A landscape with many valleys, sampled at points; each row gives a point and its height.
From any point a ball rolls to the lowest of the 2 points nearest to it. It stops when none of these is lower. Distance is the straight distance between rows; heights are no part of it.
j_700 height 295: [ 23   4   2 -20   3 -22  -5 -20   2  -3 -21  -5   0   8   5 -23  -3   8
   0 -22  11 -24   5  -1  -1 -17 -17   7  -2]
j_638 height 302: [ 18  -6  16   9 -18  17   8  16   7   0   4   3 -17   7  -6  11  -6   3
  10  11  -6   9  10  15   3   7  19  -1   2]
j_299 height 598: [-18  13  31   9   5 -20  12   1 -11   0  14 -19   0 -10  -5 -17  -6   1
  17   1   6  -5  11   5  24   2   8 -10 -26]
j_938 height 273: [ 18  -2  32   4 -18 -11  12   9   2  -4  -8  -8  -4  12 -12   2 -20   5
  19   5  -1   7  10  20  12  -5  17 -11 -10]
j_508 height 329: [  6   4 -13   5  -2  33   7  20   4   5 -21   2   9   4 -23  34  10   7
  11  15  -8  49   2  27   5   5  10   8  12]
j_637 height 673: [-25   9 -14  10   4  19  20  10   3  11  20  -5  -6 -12 -11  19  19   4
  -5  17  11  29  -7  11  15  22  13  -7  -6]
j_28 height 515: [  3   6  15   1  -3  -8  -1  -1  -3  -7   5  -1  -3  -5  -5 -11   3  -2
   6  -3   8 -15   8   2   9  -5   0   1  -8]
j_616 height 421: [-11   1 -21  -1  10   1 -17 -14   0   7  -5   9  24 -15  16  -1  -2  -8
 -18  -8   0  -5 -26 -38 -42   1  -3   8  17]
j_208 height 697: [-18  17  -4  -2   7  -8  -4   1  -3  -3  -4   3  26   2 -12  22  21 -12
   8   8  21  18   5   8  15  -2  16   2 -10]
j_300 height 290: [ 16  -4 -18  -6  -1  27   5  28   3 -13   0  13  -4  13  -9  25  12  -5
  10   0 -13  27  15  22   7   7   9   5   7]
j_324 height 394: [ -8  25  10  -4  10 -28  -6  -9  -5   2  -9 -10  28 -14   1  -7  -6 -11
   8 -10  22  -9 -17 -14 -10  -4  11 -14  -1]
j_706 height 484: [ -3 -20 -14  13 -11  28   5  -6   4   5  21   0 -28 -21   2 -13 -10   9
 -17  -3 -22 -11 -10 -22 -16   4 -16   7   9]
j_888 height 577: [  7 -12  -5 -14  -1  -4 -17  -1  -7  -2 -17  17  24  34   5  20   2   4
  -4  13   9  -1  16   2 -14   2  -5  18  15]
j_216 height 197: [-15 -12  22   2   0 -24  -7  -2  -8   3  -2   4  18  23  -3   4  10  -6
   2  24   0   2  19  11   6   8  -5  12  -3]
j_484 height 257: [ 25  -2   8 -18   3 -30   4 -19   5  -3 -15  -7  -3  16   2 -24   1   5
   6 -17   9 -12  13  18   4  -5 -15   1  -5]
j_827 height 360: [  1   3  32  -9  -1 -32   4  -1  -1   4 -30 -14  -5   5   7 -11 -33   8
   5   8   5 -14   1  -4   2 -12  -7  -7 -11]
j_914 height 466: [ 16  -3  16  -8  -1 -34   4  -8   3  -2 -11  -6  17  30 -16   1  10   0
  17  -2  12  13  17  29  14   4   4  -4 -12]
j_353 height 375: [  1  18  -3  11  -2  18  13   1   8   3  21 -11 -15 -28   0  -3  -2   3
  -1 -15  17  -2 -21  -8   3   2  20 -20  -1]
j_955 height 311: [  9  -5 -23  -8   2  31   2  27  -1  -6 -14  17   9  15 -18  32   8  -1
   7  13 -15  43  16  26   4  11   0  11  12]
j_507 height 441: [ -7 -11 -26   7  -6  40  13   7   1   8  17   8 -20  -9  -1  12   1   9
 -19  13   0   8  -5   6  -3  21  -6  -1  12]
j_771 height 468: [  2  11 -31  -7   1  41   1  15   4 -12  22   8 -27  -4   9  18  20 -13
  -1 -13 -11  20  -3  21  31  -7  11 -15   3]
j_865 height 465: [  6  23   6 -10   9 -20   6 -12  -7 -11   3 -17   6 -11  -5 -25  -2  -3
  10 -26  19 -23  -3   2  16 -16  -7 -11 -18]
j_716 height 439: [-17   4  20  15   6 -14  10  -6   5  21   3 -11  -6 -28  14 -21 -22   1
  -4  -1 -17   2 -27 -27 -21   7   3 -16  -6]
j_143 height 355: [-20  -5  -8   8   3   6  -8  -6   1  12   6   1   5  -9   8   5  -5  -3
 -13  12   3   0 -11 -19 -23  16  -3   5  14]
j_532 height 320: [ 36  -8   3 -20  -6  -6 -11  -5  -1  -7 -27  11   5  29   7  -1 -12  17
   4 -14  10 -15   8  -1 -16 -10   0   9  12]
j_820 height 451: [  5 -10 -29   6  -6  43   3   7   2  -6  23  10 -29 -10   5   5   5  -1
 -15  -2 -11   1   0   8   2   8  -6   1  10]
j_302 height 362: [  9  -4  29  -9  -5 -34  -2  -5   2   2 -38  -9   6  24  11  -5 -33  15
  -1  11   8 -12   2   1  -3 -15  -4  -3   2]
j_322 height 405: [-14   6 -26  -5  11   6 -19  -8  -4   3  -9  10  26  -4  13  14   2  -5
 -15   3  11  -3 -15 -25 -31   4   2  11  20]
j_273 height 446: [-24  -8 -37   8  16  11   4  -8   0  20  11  13  22 -15  12   6   2  -4
 -28  -2  -1  11 -37 -22 -33  17  -9  -5  17]
j_335 height 357: [ 33  -1  10 -14  -7 -11  -2   0   4  -8 -11   6   2  21  -4  -2  -9   7
  10 -14  13 -10  12  13  -1  -9   2   0   4]
j_321 height 599: [ 13 -15 -16 -12   1   1 -14   3 -10 -10   0  22   4  18  -1   0  13  -3
  -5  -1  -1  -7  17   8  -3   4 -11  14   4]
j_452 height 686: [  2  22 -16  -7   6  21   2  14   7 -10 -10   2   5  -7 -13  27  21  -6
  20 -11   9  32  -1  25  28 -17  21  -9 -10]
j_425 height 315: [ 11  14   9   7  -3   9   8  -4   1  -2  11 -17 -25 -28   4 -30 -14  -1
   3 -21 -12 -25 -11 -20   1 -22  -5  -6  -6]
j_380 height 458: [-15   0 -47   5   5  23 -14  -2  -4 -15  19  10  -9 -16   6  -7  22 -16
 -14 -18 -16  -6  -4  -9  14  -9 -10  -3  -4]
j_875 height 644: [-19 -16  10  15 -15  10  13   7   9  26   6  -7 -15  -1   7  13 -18  20
 -20  30  -1   6 -17  -5 -11  27   7  -8  14]
j_751 height 444: [ -1 -13 -27   1  -3  15 -15 -11  -5  -6   5  10  -1 -13   6  -9  -2  -1
 -18 -11 -17 -16  -3 -33 -21 -11 -17  20   6]
j_8 height 380: [-27  -5 -26   2   9  14   0  -2  -1  15   5   4  10  -5   6  20   0  -4
 -19  20   8   9 -13 -10 -21  21  -4   5  22]
j_868 height 549: [  1  -7  -1 -17   8 -23 -19 -20  -5   0 -21   6  21  13  11  -3   2   6
 -10  -5  11 -22   1 -18 -18 -10 -17  18  10]
j_55 height 399: [-27   1 -34  -8  10  25   1   3   1  11  -5   9  18  -2   2  32   5  -3
 -18  27  12  26  -8   0  -7  18  -2   8  27]
j_117 height 333: [ 13   8  -4 -11  12 -11   8 -19   0  -2   3 -14  -8  -9  -2 -35  10  -4
  -1 -29 -16 -28  -3  -9  11 -31 -29   8 -17]
j_911 height 460: [-25   7  19  18  14 -21   5  -9   1  19   4  -8  13 -20  16 -13 -12  -9
  -4   6  -9   9 -32 -21 -26  12   8 -14   2]
j_57 height 235: [ 24  15   4 -12 -11  -5 -10  -8   1 -10 -20   0   9   1  -1   5 -17   8
   7 -14  30 -16  -3  -3  -7 -20  12  -4   6]
j_682 height 211: [ 40 -14  -1 -12  -4  11  -5   7  -2 -17  -1  16 -16  20   5  -6  -1   7
   2 -21 -10 -15  16   3  -9  -3  -3   5  11]
j_129 height 377: [-17  -4 -12  20  -1  22   8  -1   2   4  30   0 -22 -23  -2  -5  11   3
 -13   1  -8  -1  -9  -9   0  16  -6  -4  -2]
j_463 height 414: [  6   0  24  16 -22  14  15   8  11   5  11 -13 -35  -9   2  -5 -24  15
   3   9   0   1  -6   6   6   5  19 -15  -3]
j_773 height 384: [ 41 -11  19 -14  -7 -24   9   4   8  -8 -16  -7  -1  32  -8  -6 -17  10
  18 -17   0  -1  14  23   2  -1   0  -6  -1]
j_100 height 486: [-17   5 -49 -21   3  30  -8  12  -1  -6  -9  24   0  -3   4  20  16 -15
  -3   0  -4  23   6  12  22   4  -2   0   9]
j_739 height 483: [-13  27  19   7  13 -18  11  -5  -9   2   6 -21   3 -29  -1 -31 -13  -8
  13 -19   4 -15 -12 -17   2  -7   3 -13 -21]
j_761 height 435: [  0  -6 -20  -5   0  10 -18 -13  -3  -3  -8   6   9 -12  12  -3  -6   3
 -16 -11  -1 -15 -12 -39 -32  -7  -5  17  15]
j_887 height 589: [ 17 -17 -20 -19   0   2 -11   7  -8 -12 -12  22  18  33  -1  17  14   0
  -2   2   1   8  21  13  -7   8  -6  17   7]
j_194 height 616: [-24  -2  30  11  -4 -22  -1   2  -2   9  -3 -12  -2  -4   5  -3 -15  -1
   2  27  -3  -1   0 -11   0   5   5  -4  -5]
j_565 height 619: [ -1 -13  21  -2  -3  -9 -10  -3  -3   4 -19   3 -12  -1  11 -11 -21   7
  -5   8 -14 -18   1 -21 -11  -7 -14  12   1]
j_292 height 350: [ 22  10   7  10  -3  19  16  18   5 -11   4  -6  -3  -1 -20  24   8  -1
  28 -14  -1  25   2  33  16 -11  24  -9 -12]
j_3 height 678: [-22  14 -11   6   6  15   4   7  -2  -2  22  -1  -3 -10  -8  11  22  -7
   3   9   8  24   4  11  21  13  14  -7 -15]
j_537 height 343: [  4   0   0   0  11  -8   6 -13  -5  -4  18  -8 -10 -10  -5 -34  18  -5
   0 -19 -28 -21   5  -9  17 -27 -28  13 -22]
j_672 height 388: [-13  11 -45 -17  10  18 -20  -1  -3  -1 -13  14  17  -6  12  19   6 -10
 -16  -3  12   5 -11 -17 -12   3   4   7  18]
j_136 height 495: [ -9   1 -35 -12   2  19 -11  10  -6 -11  -4  22   7   7  -1  19  17 -14
  -3   8   1  15  15  11  10   7  -3   7   4]
j_894 height 286: [ 24  -6  -4 -12  -4   3 -17  -7  -2  -8 -15  14   2  10   8  -8  -4  12
  -5 -14   5 -23   7 -13 -15 -11  -6  13   9]
j_889 height 452: [-11 -10 -43   4   3  17 -12  -8  -5 -12  13  13   2 -17   0  -6  10 -11
 -15 -11 -18 -10  -2 -23  -4  -7 -18  11  -1]
j_769 height 438: [ 20  -9  23   2  -9 -25   9   7   8  -2 -14  -7  18  31 -23  11   0   3
  26  -4   1  17  13  32  10   0  12  -3 -12]
j_505 height 474: [  3  28  11  -3   5 -11  12  -9  -7  -4   5 -24  -4 -25  -1 -30 -16  -9
  11 -32   4 -27 -16 -11   8 -22  -4 -13 -18]
j_190 height 437: [-32  -3   7  20  11  -9  11  -7   2  27  15   0  13 -13  17  -6  -3  -1
 -13  12  -7  13 -37 -15 -31  20   2 -12   9]
j_315 height 278: [-18  12  13   5  -1 -10  -1   2   6   9 -13 -10  31  12  -6  28   0  -9
   5  26  20  15  -5   3  -2  -1  20   6   8]
j_449 height 403: [-18   0  15  14  -4   1   5   8  -4   5  10  -4   9   6 -13  18  12  -6
   7  26   1  23  16  18  14  12  16   3 -11]
j_492 height 413: [-13  -9 -46 -12   6  38   0   2  -3   6  -7  17   4  -1   4  24  -2  -2
 -18  17   6  22   4   3  -4  16  -8  12  24]
j_506 height 173: [ 33  20  -6 -10 -11  16   0   6   8 -19  -2   0  -8  -6  -6  11  -7   1
  10 -22  22  -4  -5   7   6 -24  22 -13   2]
j_768 height 497: [ 14 -15   3   3  -8  14  -5   3  -6 -12  10   9 -21   0   2 -15  -2   3
  -2  -4 -17 -15  12  -1  -4  -4 -13  11   2]
j_740 height 234: [ 21  20 -11 -12   1  -3 -10  -6   1 -15  -6   0   3 -12   2 -12  -1   1
   1 -31  23 -27  -8 -12   0 -24   3  -8   2]
j_389 height 178: [ 25 -17   5 -17   1 -29  -4  -9   6  -3 -14   3   3  31   1 -14   6   7
   4  -9   1   0  22  17  -3   8 -16   8   1]
j_680 height 358: [  9  16   2   7  -5  19  11   4  11   0  12  -9 -15 -12  -6   9  -2   5
   5  -1  18   8 -11   5   7   3  21 -12   0]
j_522 height 227: [ 17   9  -9  -2  -5  16  -2  12   2 -13   8  10  -7   0  -4   9  10  -3
   5  -7   8   3   7  12  10  -8  12  -5  -1]
j_710 height 309: [ 10  -1  18 -17   2 -40  -2 -22   0   4 -23 -13  12  20   3 -13  -7   4
   6  -3  16  -9   7  11   6  -6 -11   1  -4]
j_685 height 656: [-27  -8  -3  13   1  13  18   7   2  29  15  -3   0  -5   1  16  -2  13
 -17  26   8  11 -23  -4 -14  32   1  -8  14]
j_245 height 427: [-32 -10 -24  11  14   0  -3 -13  -2  13  14   8  23 -16  11  -1   3 -16
 -23   5 -12   9 -25 -24 -32  14 -11   1  10]
j_651 height 506: [ -1   1 -26 -13   4   9  -9  11  -2 -18   6  21   2  11  -3  11  28 -16
   3  -8  -3   8  16  18  21   0  -1  -2  -9]
j_933 height 209: [ 13 -14  32  -8  -3 -27   6   2  -2   4 -23  -2 -18  19   8 -19 -20  12
   3  10 -15 -11  13   9   2  -3 -15   2 -12]
j_939 height 410: [ 34 -15  16  -3 -12 -12   8  15   9  -5 -12   1   6  33 -19   9  -7   6
  20  -7  -8   9  14  22   1   3   9   2  -2]
j_785 height 97: [-11 -22  22   3  -2 -23  -2  -2  -9   3   2   6   1  20  -2 -10   7  -2
   1  19 -17  -2  26  13   8  13 -17   9 -11]
j_54 height 428: [-10 -20 -44   1   6  43   7   0  -5   9   7  17 -14  -9   5  15  -4   6
 -27   9   1   8  -3  -2 -11  22 -14   6  21]
j_534 height 449: [ -7  16  13 -12  13 -38   6 -17  -7   4  -7 -19  13  -8  -3 -26   1  -5
  12 -14  18 -18  -1  -2  12  -8 -12  -4 -18]
j_192 height 282: [-12 -11  23   2  -7 -23 -11  -1   0   6 -19   0  20  31   4  15  -6   0
  -1  30   4   0   7   4  -3   3   4  12  12]
j_964 height 305: [ 17   7  -4   6  -1  17  -2  -5  -3 -13  21  -7 -23 -21   5 -25   4  -2
  -2 -22 -21 -26  -6 -11   5 -26 -12   3  -2]
j_332 height 476: [ -5 -18 -35   9  -3  32   4  -7   1   5  17   7 -16 -20   5  -2  -7   9
 -24  -5  -9  -5 -13 -23 -20  10 -14   5  12]
j_975 height 580: [-20   8  11   3  17 -21  -1 -10 -10  -2  14  -6  10 -10  -5 -21  18 -11
   9  -7   4 -10   9  -4  15  -2  -8  -1 -23]
j_471 height 340: [ -4   1  30   4 -14 -20  -3   2   5   7 -29 -11  14  18   3  15 -31   7
   3  23  11   1  -4  -2  -4  -8  18  -4   7]
j_977 height 296: [  1  10   7   1  -5  -5  -8  -6   7   9 -14  -4   1 -12  13  -3 -26   7
  -2  -4  13 -11 -22 -30 -26   1  10  -4  15]
j_648 height 318: [ 23   6  -3 -17   7 -12  -1 -20   1  -3 -11  -7  -3  -6   5 -31   1   4
  -3 -32  -1 -33  -3 -10  -4 -28 -25  10  -5]
j_356 height 356: [-18  13 -10   4   0  11   1   4   4   9  -2  -3  13  -3  -7  27   9  -5
  -2  22  15  23  -5   0  -2  14  10   3   9]
j_337 height 361: [ -6  20 -37 -24   4  30  -8  11   8  -2 -27  15  11  -5  -3  29  13   2
   3   1   9  35  -6   9  11  -8   9   1  15]
j_812 height 238: [ 12 -27  17  -6  -8 -12 -11   1  -6   1 -24  11  -1  35  13   0 -19  15
  -4  14 -12 -11  17  -2 -16   5  -9  15  12]
j_501 height 541: [-27  10  20  20   7 -13   6  -3  -4  13  19 -15   1 -21   5 -13  -4  -3
   5   7   1   4 -11 -13   0  17  11 -12 -12]
j_605 height 276: [ 17  -2 -18  -9   9  -7  -8 -12  -5 -15  11   2  -8  -3   3 -25  28  -4
  -4 -30 -11 -21   4   5  16 -27 -21   3  -9]
j_928 height 310: [ -1  -4  34  12 -18 -14   2   8   5   6 -19 -11   3  15  -7  14 -25   7
   9  24   2   8   8  10   7  -2  20  -8  -5]
j_907 height 271: [ 13 -21  19   7 -20   7   0  16   5   0  -5   8 -13  19  -4   6 -14   8
   5  19 -15   6  18   9  -6  12  10   5   5]
j_477 height 691: [ -1  19  -9  -1   2   4   1   8   4  -3 -17   2  19   2 -19  29  17  -6
  18   1  17  30   1  20  18 -11  19   0 -10]
j_842 height 425: [ -4  15  19  -9   2 -30  -1 -11  -7   5 -14 -13  18  -2  -3  -9 -10  -2
   9  -4  20 -15  -6  -6   3  -6   0  -8  -8]
j_24 height 255: [ 14  14 -17 -11   5  -4 -10 -10  -3 -16   2   0   0 -12   5 -19  13  -5
  -3 -33   6 -28  -5  -8  12 -31  -8  -4  -6]
j_280 height 266: [ 15  18  -1  -3  -8   4  -9  -3   4   0 -17  -2   4 -10   6   5 -19   5
   1  -9  25 -15 -13 -20 -18 -10  18  -7  11]
j_135 height 281: [ 30   0  10  -5   4  -3  10  15  -2 -21  27  -5 -13  12  -6   4  16  -8
  18 -24  -9   5  16  31  25  -9   7 -16 -10]
j_120 height 398: [-37  -9 -10  18  14   1   8  -5  -1  20  22   1  16 -12   9   4   1  -6
 -18  15  -7  12 -26 -14 -26  29  -9  -6  11]
j_872 height 326: [ -7   1   6   7  -6   1  -7  -2   5  11  -6  -3  -1  -4  10   7 -16   5
 -10  12  10  -6 -12 -23 -21   9   9   1  16]
j_429 height 590: [-29  10  27  10  16 -26   8  -5 -14   7  12 -17   4 -15   0 -25   1  -6
  11   3  -6  -9   6  -9  13   2  -4  -3 -28]
j_283 height 345: [ -7  16 -21  -7   1  28   1  12   7   3 -25   4  16  -2 -15  34  13   2
   7  12   3  49  -5  19  13  -4  10   5  11]
j_261 height 564: [-40   5 -20  16  20  -3  -5  -5  -9  -2  25   2  10 -22  -2  -9  23 -19
  -6   0  -8   8  -2 -13   7  13  -4  -4 -17]
j_127 height 342: [ -1  11  31  -2  -3 -19   9  -2  -3   2 -14 -17 -11 -14   2 -19 -27   1
   8  -1   3 -20  -2  -8   6  -8   0 -11 -14]
j_923 height 464: [-19 -18 -38   8   7  24   6  -9   0  15  12  11   2 -15   7   4  -6   5
 -28  -3  -7   2 -24 -25 -28  18 -14  -1  14]
j_774 height 323: [-20  14  -2   2   3  -6  -7   0   4   9  -5  -4  26   2   2  21   6 -12
  -3  20  20  12 -12 -10 -11   6  14   2  16]
j_779 height 239: [ 25 -15  17  -3   5 -12  10  12  -1 -15  22   0 -16  17  -6 -12  16  -4
  14 -14 -18  -4  21  27  18   0  -7  -5  -8]
j_919 height 666: [-16  -2  -3  12  -5  22  17   9   8  21  17  -3  -7  -7  -6  17   3  14
 -11  25   5  18 -11   7   1  26   8  -6   6]
j_588 height 332: [ 11   9   6  13 -14  22  15  11  10   2  10  -5 -11  -5 -13  19   0   6
  12   8   6  21  -3  21   9   5  22  -5  -3]
j_104 height 289: [ 26 -10  11 -12   9 -15   5 -12   1  -1   3  -7 -22  14   5 -34   9   0
   5 -19 -21 -16  15  15   9  -7 -31  10 -10]
j_37 height 200: [ 21  17 -18  -7  -5  26  -5   7   6 -17   9   7 -16 -10   6   9   7  -4
   0 -18  11  -3  -7   4   8 -19  16  -8   4]
j_646 height 532: [ -6   1   1 -16  13 -34 -15 -22  -4   3 -14   0  32  11   4  -1  12  -3
  -5  -2  19 -15  -1 -11  -7  -8 -14   9   3]
j_658 height 554: [-37   8   0  21  17 -11   1  -6  -5  10  25  -5  14 -22   2  -6  15 -10
  -1   8   0  12 -11 -12  -4  21   7  -7 -10]
j_281 height 252: [ 19 -11  24 -12   3 -29  12  -7   3   4 -15 -10 -20  18   5 -30  -6   4
   9  -6 -17 -11  17  18   8   1 -24   3 -15]
j_409 height 316: [ 21 -16  -6 -14   7 -14  -4 -18  -1  -7   1   4  -8  13   4 -31  19  -1
  -3 -18 -16 -13  17  10   3  -5 -33  17  -5]
j_677 height 317: [ 33   0   7  -1   1  -3  14  20   6 -18  11  -5   1  17 -17  17  13  -4
  28 -24  -3  16   8  34  20 -12  14 -11 -11]
j_289 height 527: [-15  10  13  11  -4  -5  -2  -3  -1   3  11  -8   1 -14  -3  -2   2  -2
   5   6  11   0   0  -5   4   6  14  -7  -6]
j_189 height 328: [  1  14  21   7  -7  -1   7  -2   2  -3   3 -17 -20 -23   2 -20 -21   1
   8  -9   1 -18  -7  -9   3  -9   7 -15  -8]
j_50 height 513: [ -2  12  -5 -12   9 -26 -13 -11  -4  -5  -8   3  23   4  -5  -2  16  -7
   2  -6  26  -8   2  -2   7  -8   0  -2  -7]
j_620 height 571: [-26   9  -9   6  16 -13  -8  -6 -10  -7  14   5  16 -14  -5 -11  26 -14
  -3  -5   1  -5   0 -12   8   1  -6  -1 -14]
j_543 height 250: [ 28 -22  -4  -9 -10  20 -15   2  -9 -11  -8  17 -12  17  10  -4 -11  14
  -4 -10 -10 -17  13  -8 -21  -1  -7  18  12]
j_186 height 246: [ 45  -6 -17 -16  -1  16  -9  15   2 -23   7  13 -14  18   8   4  10   0
   1 -29  -8 -13   7  10   1 -16   2   1  10]
j_722 height 374: [ -9  -8  28  17 -14  -3   5   9   4  11  -5  -8  15  18 -15  23   0  -2
   9  30  -4  26  12  21  11  10  20   3  -7]
j_882 height 331: [ -4 -10  28  -3  -6 -32  -9  -5   3   3 -31  -3  10  32  12   8 -23  12
  -3  25   4  -7   5  -1  -9 -10   1   6  11]
j_436 height 490: [  5 -26  -4   6 -13  24  -4  -4  -2  -2  11   9 -25  -8   6 -14 -13   4
 -12   1 -31 -13  11 -14 -14   1 -21  16   3]
j_65 height 354: [ -9   1   4  11   6   2   5  -5  -4   0  22  -8 -14 -24  -6 -31   7  -7
   1 -11 -30 -17   0 -20   8 -15 -18   7 -16]
j_943 height 392: [-31  -5   3  27   4   7  12  -2  -2  15  34  -9 -13 -25  -1 -16   5   6
  -9   4 -14   6 -12 -11  -1  23  -2 -11 -13]
j_303 height 378: [-12  20 -39 -20   8  17 -13   6   5  -2 -18  13  17  -8   3  26  14  -7
  -7   2  20  18 -11  -6   1  -2  10   2  16]
j_760 height 359: [ -5  19   0  -2   5 -13 -11  -5   1   3 -10  -1  28  -2   1  11  -1  -9
   3   2  29  -4 -11 -14 -10  -4  14  -1   8]
j_979 height 242: [ 17  -6  35  -3 -10 -19  10   8   1  -3 -11  -6 -16  10  -1 -13 -24   9
   9   7  -8  -7  13  12   8  -5   0  -8 -13]
j_684 height 293: [ 21  -8 -10  -4   0   7  -5  -8  -4 -12   9   2 -16  -4   3 -24  10   0
  -6 -25 -21 -25   5  -9   3 -27 -24  12  -1]
j_552 height 682: [-10  19 -13   1   6  21   6  13   4  -8  13   3  -1  -6 -10  19  24  -8
  14  -1   8  30   5  20  30  -4  19  -9 -14]
j_152 height 426: [-12  -3   6  16  -2   3   8  -6   9  20  11  -6 -13 -29   9 -23 -14   7
 -14  -5 -20  -2 -28 -32 -22   7  -5  -7   1]
j_11 height 629: [-16  -7  26  13  -4 -17   0   4   8  11 -19 -13 -14  -8  18  -1 -36  11
 -12  26  -8  -2 -18 -22 -18   3   6 -10  11]
j_733 height 608: [-18   4  37   6  -2 -31   6  -1  -6   7  -5 -18   0   1   1 -10 -16   1
  12  17   1  -4   7   2  14   2   5  -9 -18]
j_418 height 260: [ 20   0  -7   0  -1  21   6  22   3 -15  16   9 -11  11  -8  17  16  -9
  15  -8  -8  16  13  25  16  -4  11  -5  -6]
j_240 height 401: [  2   2  14  20 -12  17  17   3   9   9  20 -14 -37 -24   3 -13 -16  16
  -5  -1  -2  -9 -14  -6   2   8   9 -16  -2]
j_21 height 363: [-11   0   1  15  -1  15   1  -6  -2   1  27  -6 -21 -27  -2 -19   6  -2
  -4  -4 -18  -9  -5 -16   3   0  -7   0  -6]
j_749 height 477: [  0  13 -37 -20   0  33  -6  14   4 -13   2  18 -10  -3   7  18  20 -15
   0 -15  -6  16   0  14  26  -8   7  -6   6]
j_963 height 612: [ -5 -14   3  -4  -4  -6 -14 -10  -6   2  -7   9   0   3   4  -7  -1   2
  -7   5  -5 -18   8 -18 -14   0 -16  18   5]
j_366 height 381: [-15  10  -5   6  -1  14   3  10  -1   6  -1   0  14   3 -19  28  16  -5
   6  24   7  34   5  16  13  10  13   5  -2]
j_210 height 408: [-31 -13  16  22  -2  -4  11  -3   3  20  19 -10 -18 -24   5 -16 -10   8
  -9  16 -23   3 -12 -18  -7  19  -7  -7  -8]
j_383 height 492: [  8   7   8  -7  -2 -26   1  -9  -2  -4  -7  -3  20  12 -11   3   7  -1
  14  -6  24  -2   7  17  14  -6   7  -4 -12]
j_432 height 459: [ -6   1 -36   2   2  44   5  10   3  -8  30   9 -31 -13   9   9  18  -9
 -14 -10 -11   9  -6  12  20   5  -4 -11   5]
j_4 height 153: [ 19 -24  15  -7  -6 -18  -3   5  -4  -2 -11   9   0  32  -2  -4  -1   5
   4  10 -12  -4  20  12  -5  12 -10  10   4]
j_325 height 505: [ 21  -2  18   0  -7   0   3   4  -3  -9   7   1 -19   4  -1 -15  -2   0
   6  -5  -7 -17  11   8   8  -7  -4   0  -2]
j_884 height 337: [-21 -11  26  12 -11 -11  -2   6   0  10  -7  -9  17  21  -2  21  -6  -2
  -1  39  -6  15  11  11   2   9  12   7   5]
j_420 height 705: [-33  19   0   9  13  -7   0   4  -4   7  10  -7  26  -5  -9  17  20 -12
   6  18  17  24  -1   3  11  12  19  -2 -11]
j_832 height 376: [ 36   0  12  10 -12  21  14  24  10  -8  -1  -5  -8   8 -18  26  -5   4
  28 -12  -9  20   2  26   5  -7  24  -7   1]
j_957 height 204: [ -4   2  25   3  -9 -19   0  -2   4   6 -21 -10  30  26 -13  24  -8  -3
  10  19  15  13   3  16   4  -7  18   3   0]
j_30 height 341: [  6 -24 -17  -6   7  -7  -8  -9 -11 -13  12  16  -2  11  -4 -17  22  -6
  -7 -11 -19 -10  23  11   5   1 -32  15  -8]
j_536 height 185: [  7 -17  14  -3   3 -15   2   0  -7  -9  11   5  -9  17  -7 -18  17  -4
   6  -2 -13  -5  26  20  13  10 -18   6 -12]
j_922 height 563: [  6  -8   5 -12  -3 -16 -17 -10  -4   0 -22   8  18  22   7   6  -4   8
  -4   7  12 -15   5  -9 -15  -6  -2  13  15]
j_582 height 623: [-18  -7  29  11  -1 -20  -1   2   0  11 -15  -8 -14  -8   9 -12 -25   6
  -3  21 -15 -12  -4 -20  -9  -1  -7   2  -5]
j_879 height 203: [ 24  24  -4 -13  -7  -1  -2  -4   2 -17  -6  -6   7  -4  -6   2 -11   1
  11 -25  30 -15  -5   3   5 -24  14 -15  -4]
j_89 height 636: [-12 -13  19  15 -15  -1   1   4   9  16  -7  -7 -22  -2  13   5 -28  19
 -15  28  -8   1  -7 -11 -13  15   5  -5  10]
j_802 height 606: [ -7 -12 -17   1   3   5 -16  -5 -10  -6   2  16   3   0   1   2   8  -6
 -12   5  -5  -9  10  -8  -7   3 -14  13   4]
j_392 height 225: [ 17 -27   6  -1 -11  -1  -3  18  -5  -4  -3  15   3  33 -10  11  -3   1
   4  16 -17   7  25  15  -7  20  -3  13   8]
j_391 height 389: [  3   8   1  17  -5  18  15  -2  10  10  20 -10 -26 -30   4 -15  -7  13
 -10 -15   3 -12 -29 -20  -9   5   6 -19   3]

Where does a ball stop that starts at each point below?
j_565 -> j_682
j_919 -> j_120
j_240 -> j_4
j_152 -> j_484
j_429 -> j_120
j_505 -> j_957
j_380 -> j_506
j_50 -> j_682
j_771 -> j_506
